Each scene shows the same named points in several views. A view is turned or mirrored, and shifted as a whole, has a little noise and may leave points out.
In the rows, zero is written as 128.

Scene 1
View 1
Tolor: [112 144  91  74 110 135 116  89 160 116 122  82 104 176 149 141 138 114
 137 115 123 115]
dol: [114 144  94  70 114 136 116  94 161 122 122  91 114 176 147 139 135 116
 136 116 124 114]
fuv: [110 144  82  28 158 158  51  68 163  89  81 153 109 153 123 105 133 192
 187 103 179  80]
nol: [106 150  89  87  77 115 137  74 160  94 127  33  70 181 152 166 140  85
 122 115  94 132]
tir: [109 141  91  79 107 138 120  90 157 120 125  78 103 176 152 142 140 112
 134 115 119 117]
Bepet: [ 97 130  79  87 112 155 105  76 147 110 116  78  82 170 157 132 150 137
 150 105 137 106]
gaset: [ 93 138  76  89  88 137 114  56 150  82 113  43  50 171 154 152 149 119
 143 105 119 117]
palev: [120 121  97  71 166 179  96 133 154 183 130 165 179 172 155  95 139 157
 150 116 167  89]
Sesum: [117 148  95  71 106 128 125  94 163 119 126  80 111 179 147 146 133 104
 130 118 113 120]
Geku: [114 137  93  74 124 147 112 103 158 136 126 104 127 176 151 129 138 124
 139 115 133 108]
doz: [103 129  81  65 141 166  80  80 152 115 104 122 105 162 145 112 145 167
 168 105 163  90]
Kesi: [118 136 104 109  90 128 168 128 157 168 162  56 136 195 172 157 139  60
  96 128  87 138]
Deki: [113 151  87  41 131 138  81  71 167  90  96 114 101 164 128 129 130 151
 163 108 147  99]
kivo: [ 87 119  76 119  92 158 128  77 136 121 132  43  66 175 176 141 162 118
 135 105 123 116]
Bepa: [113 133  96  94 108 143 136 111 154 150 142  81 125 184 163 140 141  99
 122 118 114 121]
kab: [123 158  95  32 134 129  88  84 174 100 102 125 123 168 123 131 122 139
 156 115 140 102]
nevur: [116 142  95  67 124 142 111 100 162 130 123 105 125 174 147 131 134 123
 139 116 131 110]
View 2
kab: [126  94 160  82 109 160 164 120 147 159 114 161 178 129 153  94 161 100
 106 123  98 141]
Kesi: [ 94 182 107  98 120 102 116 127 168 121 175 184 181 146  62 198 165  65
 156  92 135 143]
fuv: [143  60 173 114 115 164 174  96 136 157  83 137 147 108 206  52 138 137
  81 131  79 131]
Deki: [114  90 160  88 122 161 167  96 137 162 113 154 162 123 157  92 151 107
  95 116  92 132]
tir: [ 96 132 134  94 129 134 143  96 145 146 143 166 163 130 112 144 152  91
 117 100 110 131]
palev: [183 117 141 168  90 101 132 157 179 101 101 146 155 116 183 102 140 128
 137 136 112 152]
Geku: [121 127 136 112 117 126 140 115 155 134 130 162 163 128 131 131 151 101
 123 111 110 138]
dol: [106 127 138  94 122 137 145 107 150 145 137 166 168 131 119 134 155  93
 118 106 109 135]
Bepet: [ 92 120 135 110 140 136 147  72 135 145 133 155 141 118 130 131 138 110
 103  98 100 121]
doz: [127  96 150 126 124 138 153  90 142 140 108 144 141 111 171  97 135 126
  99 117  94 128]
nol: [ 55 143 128  59 146 147 145  71 132 164 166 176 168 139  74 167 159  71
 112  83 111 122]
kivo: [ 69 146 117 114 154 119 132  52 131 137 153 159 131 117 102 166 132 104
 111  83 109 114]
nevur: [119 123 140 104 117 133 145 116 154 140 131 163 168 129 131 127 154  97
 122 113 109 139]
Bepa: [106 151 122 110 121 114 129 114 159 127 149 169 165 133 103 162 153  89
 135 101 121 137]
View 3
fuv: [ 95 106 130 104 182 167 106 183 142 139 110 138  83 142 110  89  83 150
  74 173 121 116]
palev: [149 117 166 113 122 119 110 155  94 118 125 101  82  72  68  98 129 156
 141 124 120 146]
kivo: [103 106  81 206 115 105  93  84 160 138 168 174 108 165 106 152 119 114
 147  85  78 167]
doz: [108 109 121 138 152 138 103 146 140 135 130 142  90 139 102 110 101 138
 107 139 107 134]
nol: [127 128  80 220 149  65 100  53 158 138 159 166 106 191 122 144  87  86
 144  99  80 110]
gaset: [ 99 113  74 202 151 105  96  86 171 144 157 179 106 195 125 141  90 102
 121 111  81 130]
nevur: [137 125 125 162 146  94 107 108 126 129 138 132  93 136  98 116 101 120
 135 120 102 117]
Sesum: [140 130 112 184 149  76 106  84 135 131 145 140  97 155 107 126  94 104
 142 111  95 109]
dol: [135 126 116 173 149  88 105  98 134 132 142 139  95 148 104 121  96 113
 135 117  99 115]
tir: [131 124 107 184 143  87 103  90 139 133 147 146  98 154 105 128 100 109
 140 109  94 122]
Geku: [137 122 126 162 139  95 106 108 125 128 140 131  93 131  95 118 107 123
 138 115 101 126]
Deki: [112 119 116 144 175 123 106 133 144 138 125 144  89 160 116 105  80 123
  99 149 107 104]
Bepa: [148 126 118 187 123  72 105  81 125 126 152 134  98 133  93 132 115 113
 161  93  93 132]
Tolor: [131 125 110 179 147  89 104  94 139 134 144 144  97 154 107 125  97 110
 135 115  95 118]
View 4
Geku: [121 134 107  98 155 129 149 102 114 124 172 126 147 148 126 120 109 176
 112 141  78 119]
kivo: [129 126 121  79 138 146 147 126  93 114 210 122 211 112 125 132 124 205
 138 142 116  71]
Deki: [111 124 133 104 123 138 139  80 108 141 205 109  94 155 118  91 148 179
 117 127  75 116]
Kesi: [158 154 106 105 167 142 147 110 130 103 152 169 234 115 117 179  45 190
 104 148  61  96]
Bepet: [117 124 122  88 135 139 146 110  98 126 206 113 158 134 124 112 138 193
 129 137 102  93]
palev: [ 93 135  62  89 200  93 170 116 118 123 126 109 109 190 149  98 115 146
 103 154  85 164]
tir: [132 134 125  99 138 143 143  98 112 123 191 133 166 131 117 130 108 189
 117 137  78  98]
Sesum: [138 138 127 106 136 145 140  90 118 123 186 139 162 131 114 134 100 188
 112 135  65 102]
dol: [129 135 121 102 141 139 144  93 115 126 184 132 150 139 118 125 108 183
 112 135  71 108]
gaset: [135 123 149  93 108 161 135 101  96 127 234 123 179 109 110 123 136 209
 136 129  98  66]
fuv: [ 83 113 117  93 133 120 148  85  98 150 203  81  43 183 129  54 185 164
 122 127  91 139]
Bepa: [136 141 106  97 160 133 150 109 118 114 166 142 188 134 124 143  86 183
 112 145  77 107]
doz: [ 97 120 107  86 147 122 152 105  98 134 192  96 108 162 132  85 155 174
 124 138 101 122]
Tolor: [131 134 125 101 136 142 142  96 113 126 190 132 157 134 116 126 110 188
 116 136  75 102]
kab: [117 130 129 112 130 135 140  72 119 141 188 119  90 161 115  98 131 172
 107 127  57 129]
View 5
dol: [121  98 178  84 132 138  99 108 107 144 167 166 108 147  94 127 143 114
 153 187 144 130]
Bepet: [120  85 191  60 137 120 115  85 121 148 178 171 105 149  97 146 140 142
 147 183 126 106]
Bepa: [115 103 168 101 142 138  96 101 128 136 171 157 121 148  94  98 132  98
 177 208 145 110]
Kesi: [104 106 165 129 148 159  74 108 149 144 157 153 121 158 102  54 107  70
 190 240 163  98]
kab: [134 103 173  73 118 135 106 124  69 139 170 172 100 135  84 161 169 121
 134 153 142 169]
Tolor: [119  93 184  81 133 139  99 105 112 149 165 169 104 150  96 128 139 117
 149 189 144 125]
fuv: [148  96 175  33 115  98 141 104  51 120 198 172 108 119  75 213 197 162
 128 117 110 169]
palev: [142 127 127  91 138  97 129 103  79  74 217 138 155 106  62 137 187 103
 202 160 118 144]
nevur: [125 103 169  85 132 132 104 109 100 132 175 163 114 139  88 130 151 111
 160 181 139 136]
tir: [118  93 183  82 134 138  99 102 119 150 166 167 106 152  98 121 134 117
 153 195 143 118]
doz: [135  96 176  52 130 104 130  91  89 123 194 164 116 130  83 172 171 147
 151 153 116 132]
Deki: [133  93 185  56 120 126 114 111  77 146 172 175  95 140  89 172 167 140
 128 152 132 154]
Geku: [125 104 166  86 135 128 106 105 104 128 179 159 118 138  87 127 151 111
 166 183 137 129]
Sesum: [117  97 181  89 132 148  91 112 113 153 160 168 102 153  98 118 135 107
 152 195 151 129]
gaset: [110  68 215  54 134 138 102  86 136 181 154 183  83 168 113 143 118 149
 123 195 138  97]
nol: [104  78 209  83 135 161  80 103 141 187 140 182  82 175 116 109 106 119
 132 216 159 104]
kivo: [109  76 200  64 147 125 110  70 155 157 172 169 107 160 108 121 114 141
 157 211 128  71]

Which points are out of place in each view (at most two, in the order of its rows)? Write none if all are in place.
view 1 -> fuv
view 2 -> palev
view 3 -> kivo, doz
view 4 -> none
view 5 -> none
